Each row is a point on a landscape with many valleys, with its height.
A ball rolls from a point to whichever of its 2 nearest points has the largest drop for the distance, and stops where none of them is lower. Distance is the straight distance between rows; heights are no part of it.
J879: [ 30  27  -1   5 -36  45 -15 -20 -12 -10  20 -13  18 -14  -4   1 -11  18
 -14  24 -13  27]  (h 396)
J683: [ -7 -32 -15  43  -9   0  14 -10   7  30  15  54  15  22 -36  27  12 -60
 -47  19  44  -3]  (h 253)
J884: [ -7   8 -17 -40  44  21   8 -20  23   4  61 -27 -45 -51  46  -2  18  54
   0  36 -33 -17]  (h 279)
J478: [ 15 -38  -4  53  15   0  18  -3  15  40  35  17  -4   4 -49  10  -5 -31
  -7   1  45 -16]  (h 195)
J49: [  3  -6 -17  30  -3  20 -18  19  26  12  29 -22   0   5 -13  13  14 -14
 -15  -2   5  16]  (h 452)
J479: [-20  -5  18   2 -64  51 -17  14 -12  19  34  21  61  -2   4  21  -4 -51
 -37  24 -16  39]  (h 574)
J274: [-23 -50 -28   8  36 -21  -3  25  -2 -10 -18  -5   2  -8 -10  -1  10  -4
  50 -61   4  -6]  (h 617)
J912: [ -2  30   8  31 -43  27 -23  50  42   7 -23 -36  18  26  26  -4 -17   1
  -5  -7 -10   8]  (h 364)
J330: [ 14  -9  12   3  22 -17 -14  42   1  22  -3 -40 -35 -11 -26 -39 -21   5
  49 -39  20 -30]  (h 331)
J17: [  3   3 -24  -9  16  41   0  -8  16 -11  35 -18  -5 -46  43 -14  -7  55
  20   9 -38 -19]  (h 218)
J199: [-22   1 -23  50   1  19  25 -25  36  -8 -10  18  25  19  12  17  17   9
  -3  16  -8 -11]  (h 459)
J326: [ 12  31  27 -18  -2 -21  19 -14 -10  -5 -61 -15  16  13   6  -3  -8   7
  32  -5   8  -1]  (h 206)
J559: [-12 -17   1   7 -38 -31 -17  39  -2  -3 -78  15  26  50   1  17  -5 -45
 -13 -36  21  18]  (h 401)
J515: [-25 -11  31  11 -15 -10  25   9  31  32  -5   0  44  28  15  38  28 -43
 -13   7   2  13]  (h 538)
J781: [-12 -25  -6 -16   9   9  10  -8 -53 -19 -28 -17  59 -26  -3  17  14  26
  64 -46 -14  19]  (h 283)
J521: [ 25 -20 -31  29 -15  18 -37   0 -36 -13 -23 -15  -4   0 -54  -2   5   7
   5 -19  18  14]  (h 453)
J490: [ 54  58 -18 -12  29 -23  19 -34 -20 -14 -37 -20 -30   3 -12  -1 -15   5
  13  27  60  -5]  (h 221)
J196: [ 27  -9 -43  37 -32  -3 -38   5 -20 -23 -67   6 -21  37 -42  -2  -3  -4
 -26 -13  35   3]  (h 473)
J4: [-19 -47   1 -24  12 -32 -20  11 -29 -10  -6  29 -18  -6 -23 -14  -1  -9
  13 -43 -13  -2]  (h 630)
J646: [ -4  39 -28 -43  25   8 -14 -17   9 -22  31 -37 -41 -23  33   4  33  31
 -18  33 -30  15]  (h 328)
J625: [ 32 -19  51  20   3  -7  33 -17 -12  43  24  16  -3 -15 -40 -26 -36   3
  20   5  25 -30]  (h 276)
J556: [ -8  17 -52  17 -29  17 -22 -16 -10 -60 -35  39  17  21  16  13  -7  -9
 -31   5  -9  34]  (h 517)
J109: [ -7  -3  34 -17 -16 -11  -2  -1   1  15  30  16   5   7   0   3  13 -16
 -41  17 -24   9]  (h 154)
J937: [  8  20  30  13   3   6  33   4  44  30  -2 -35  32  15  23  33   3 -19
  13   9  19  10]  (h 522)
J31: [-42 -33 -20   9 -46  26 -35  33 -13   1  16  23  44   6  -9  19  20 -55
 -29 -13 -16  33]  (h 595)
J507: [ 43  23 -15   0  24 -23   8   7   4  -5 -22 -17 -12  13 -10  16 -21 -22
  15 -15  60  16]  (h 265)
J181: [  5 -21 -39  73  24  35  32  -2  28   3  26  11  26 -14  -6   2 -19   8
  34 -10  25 -22]  (h 422)
J265: [  4  20  18 -63  45 -52   0 -17 -26  -4  19   1 -80 -19  -4 -30   0  12
  -5  23   3 -19]  (h 281)
J919: [-28  -6  28  -9 -23   1 -35   9  -4  13 -17 -43 -34   1  -9 -29  61  40
 -25  24 -57 -34]  (h 258)
J761: [ 13  16   2 -45  -2 -17  -2  -5 -17 -23  11  25  17   6  17  30 -18 -44
 -20  -5  14  52]  (h 552)
J980: [-37 -32 -19 -31  54  -8   7  12  13  -7  32 -20 -15 -37  38   1  24  27
  45 -30 -34  -6]  (h 591)
J349: [ 26  10  29 -52   2 -37  -7   3 -63  14 -67 -35 -19   4 -51 -10  -5   7
  37 -18  34  -9]  (h 102)
J882: [ -3   1  -4  48 -25  51 -23  15  44  28  28 -34 -16   3  -6  -1  29  37
 -41  32 -24 -26]  (h 496)
J231: [  5  17  33 -33  -9  11  14 -25   3   1  28  21 -15 -32  36 -42 -37  52
   0  27 -46 -34]  (h 145)
J523: [-18 -18   0  -2  31 -21  21  23  27  12 -20 -27  24   3  12  18  13 -13
  54 -45   7   3]  (h 628)
J949: [-24  -5  -8 -37  51 -48  20 -36 -15  -2 -35 -15 -36  -1  -7   9  55  15
  17  12   1  -9]  (h 127)
J417: [  6  11 -21  22  -1  15 -27  11   7  -3 -13 -49 -27   5 -25  -9  27  20
   2   3   0  -5]  (h 428)
J540: [ 19  -3   3   1  -8 -37  -9  19  10  20 -39 -10  -6  45 -13  46  19 -51
 -41  -2  55  35]  (h 342)
J778: [-26 -35  17  -8 -15  14   5 -20 -37  -3 -23   1  32 -21  -8 -12  15  37
  39 -19 -46  -9]  (h 241)
J805: [-51 -46  14 -38  13 -20   5  19   7   8  23  18  24 -11  22   7  20 -17
  16 -36 -44   8]  (h 645)
J572: [ 21  -4  24 -32  23  -3  23 -25 -47   3  30   7   4 -47   0 -19 -26  33
  41  -4  -3  -2]  (h 650)
J120: [ 16 -18  24  45 -15   0  16   0   6  27   4  30   9  10 -34 -17 -32 -17
   2  -5  26 -25]  (h 240)
J124: [ 43   8   7  -9   2 -17 -18  33 -18   5 -16 -26 -17   1 -32 -11 -33 -16
  24 -36  43  10]  (h 296)
J824: [ 13  18  22  13 -26 -32 -15  52  20  10 -54 -10   7  56  13  23 -16 -55
 -28 -12  48  31]  (h 372)
J50: [  6  19 -16  24 -29  40 -19 -20   9 -17  38  13  -5  -3   4  -3   7  18
 -56  42 -29   8]  (h 427)
J775: [ -5  -5  31 -29  15  -9  13 -27  -1  13  45  16 -27 -22   7 -16   4  23
 -16  27 -32 -14]  (h 57)
J22: [-33 -53 -35 -18  59 -17  -3  -1 -28 -18   8 -14 -13 -37   2   7  36  19
  53 -45 -10   7]  (h 604)
J434: [-25 -23  11 -33  17  -8  20  18   5   4   6  -8  54  -9  33  31   4 -26
  43 -43 -12  29]  (h 636)
J859: [ 26  13  11  27 -13  27 -24  32  35  37  55 -35 -27  -2 -16 -10  -3   4
 -36  17   4  -8]  (h 474)
J61: [-33 -11  12  -6  -9  13 -11   7   4   7 -37 -46   2 -10   6 -21  34  43
  32  -6 -50 -27]  (h 176)
J680: [ -1   4 -19 -35  24  -4  13 -27  -8 -24  39  23  16 -16  24  29   2 -16
 -10   2  -6  39]  (h 564)
J674: [ -4  22  28 -77  15 -39 -11 -17 -54 -18 -23   1 -41  -9  -6 -26   2  20
   5   7 -20  -7]  (h 242)
J513: [ 18  13 -23  40  19   8  22  12  35  -8  26  28   6  10  10   4 -45 -24
   9 -10  41  -8]  (h 398)
J808: [ -9 -20 -46  60  25  17  23 -18  20  -8 -15  -7  23   1  -8  19  23   9
  31 -12  18  -8]  (h 438)
J106: [ 12  -4  13   3  -2  15   4  -7  -7 -16  30  36 -20 -33  13 -56 -57  38
  22  -5 -25 -37]  (h 204)
J904: [-45 -39  -2  45 -20  37  21 -24  27  11   9  32  30  -4   8  -8  21  23
  -7  15 -50 -40]  (h 482)
J740: [-17  -9  13 -44  26 -47   9 -56 -44  -9 -30  19 -46  -1 -20  -6  42  23
 -15  25 -13 -12]  (h 190)
J978: [  1  -2 -30  19  11  42  -1  -5  14 -31  30  13 -23 -41  41 -46 -38  65
  27   2 -33 -51]  (h 144)
J754: [ 24  67  26   7 -36  12  -3  17  26  -1 -36 -29  -5  19  24 -27 -30  21
   2  20   0 -17]  (h 321)
J603: [  7 -17  -3  23 -15 -22  -8   0  -1  24  -6  18  -6  35 -36  31  33 -44
 -66  22  32  17]  (h 303)
J719: [ -1  27 -13 -37  40 -37 -11  -3  10 -23  24   1 -63  -2  16 -13  13   5
 -24  12  -3  -3]  (h 317)
J438: [ 27  33  29  51 -50  29   9 -15   9  18   3  11  30  32  -5  19 -19 -26
 -50  53  30  19]  (h 486)
J524: [ -4  -5 -62  33 -19  -5 -23 -12  -4 -45 -63  29  -7  40  -3  17  15 -11
 -36  -3  16  12]  (h 494)
J486: [ -7 -11   9 -17  29 -45  33 -35 -12   2 -53   5   2  12 -12  14  27   4
  26  -3  16  -7]  (h 188)
J850: [-18 -17 -11  51 -21  59  -2   0  45  14  26   4   5  -8  13 -10   5  44
 -17  23 -38 -46]  (h 501)
J615: [-61 -44 -36   1 -16  23 -20  11   5 -21  38  43  26  -7  18   7  22 -26
 -22 -12 -49   8]  (h 615)
J127: [  2  -1  32  34 -16   3  33   7  33  20  25  57  17  12   5 -28 -56 -15
  -1   2   4 -45]  (h 282)
J275: [-35 -53 -37  10  13  32 -20  -4  -4 -16  59  15   3 -31   1   5  22   2
  -3 -14 -39   6]  (h 629)
J302: [ 29  79   3 -24   4  -8   6  -3  17 -26 -16 -16 -18  11  37 -13 -30  10
  -2  23  10   6]  (h 280)
J122: [ 23  23  46 -57 -13 -39   9 -11 -48  -5 -75  -2  13  17 -18   1 -20  -4
  22 -18  21  11]  (h 158)
J938: [ 12  12 -50 -18 -18  -6  -9 -10 -20 -49 -26  55  22  21  23  33 -32 -43
 -28  -5  30  48]  (h 537)
J142: [ 15  30   7   3   2 -13   9  18  34  -8  42  47 -10  13  25  -5 -53 -38
 -34   7  19   1]  (h 367)
J630: [-15 -52 -42  13  22  26  -3 -23 -30  -6  38  -3  27 -31 -22  32  41   4
  10 -10  -9  30]  (h 640)
J8: [ 20 -19   6 -40  17 -26  -6  -7 -63 -18  -8  25 -17 -23 -28 -25 -31  11
  30 -35  15   1]  (h 641)
J256: [ 11   7 -13 -12 -23  38 -12   4 -28 -21   9 -22  55 -17  12  26  -7  -2
  21 -13  -9  54]  (h 365)
J182: [ 12  38  -4  42 -38  20 -13  -4  13  -7  22  28  -7  31   1   2  -1  -9
 -83  52   2   7]  (h 458)
J930: [ -7  -2 -19 -41  39   1  17 -17  -9 -22  33  -9  16 -36  39  17  14  18
  28 -11 -22  28]  (h 576)
J502: [-12   7   4  24  -8  18  16  31  55  16  69  50   3   8  28  -7 -41 -31
 -34  11   5 -26]  (h 329)
J76: [ 32  20  58 -24   5 -16   8   3  -5  36  30  -8 -37 -19 -16 -42 -39  16
   8  15   6 -29]  (h 266)
J617: [-21  -4  -7 -17 -27   5 -17  10 -28 -31 -46   0  46   8   9  11  -1  -2
  27 -35 -25  32]  (h 327)
J58: [ -8   7  -9   9  29 -31 -14  24  24   7 -21 -35 -54  16 -17 -15  30   3
   2  -7  11 -30]  (h 397)
J612: [-24   1  35  14 -53  22   1   9  13  33   0  -5  56  24  16  36  26 -38
 -42  35 -11  33]  (h 555)
J500: [-26  -5  -9   0 -26 -16 -32  42   4 -23 -64  -8  16  31   6  -1   6 -16
  12 -45 -13  15]  (h 366)
J812: [ 36  37  34  37 -13  22  35 -24  33  33  11 -14  12  11  -3  14 -15   5
 -12  42  27 -10]  (h 506)
J213: [ 28  55  -3 -39  18 -26  -3  -9 -41  -3 -49 -50 -37   0 -21 -22  -9  13
  34  19  34 -21]  (h 170)
J317: [  4  10   4  -8  51 -30  11   5   7  29   1 -45 -56 -12 -20 -22  16  16
  33   7  25 -36]  (h 368)
J611: [ 26  24  71 -27 -30 -12   6  -2  -7  29  21   5  -5   1  -7 -23 -24  -3
 -27  22 -12  -2]  (h 222)

Call two points neighbours if one is among the 2 nearest of the other. Go from one point of each pair to the other, from neighbour to neighbour, staying as low as possible. Name the highest point that can't be avoided.
J775 / J478 | J625
J978 / J617 | J559
J349 / J775 | J646
J949 / J349 | J326
J978 / J775 | J106

For each start below, name the point where the ball stops.
J330 | J349
J8 | J349
J805 | J349
J556 | J349
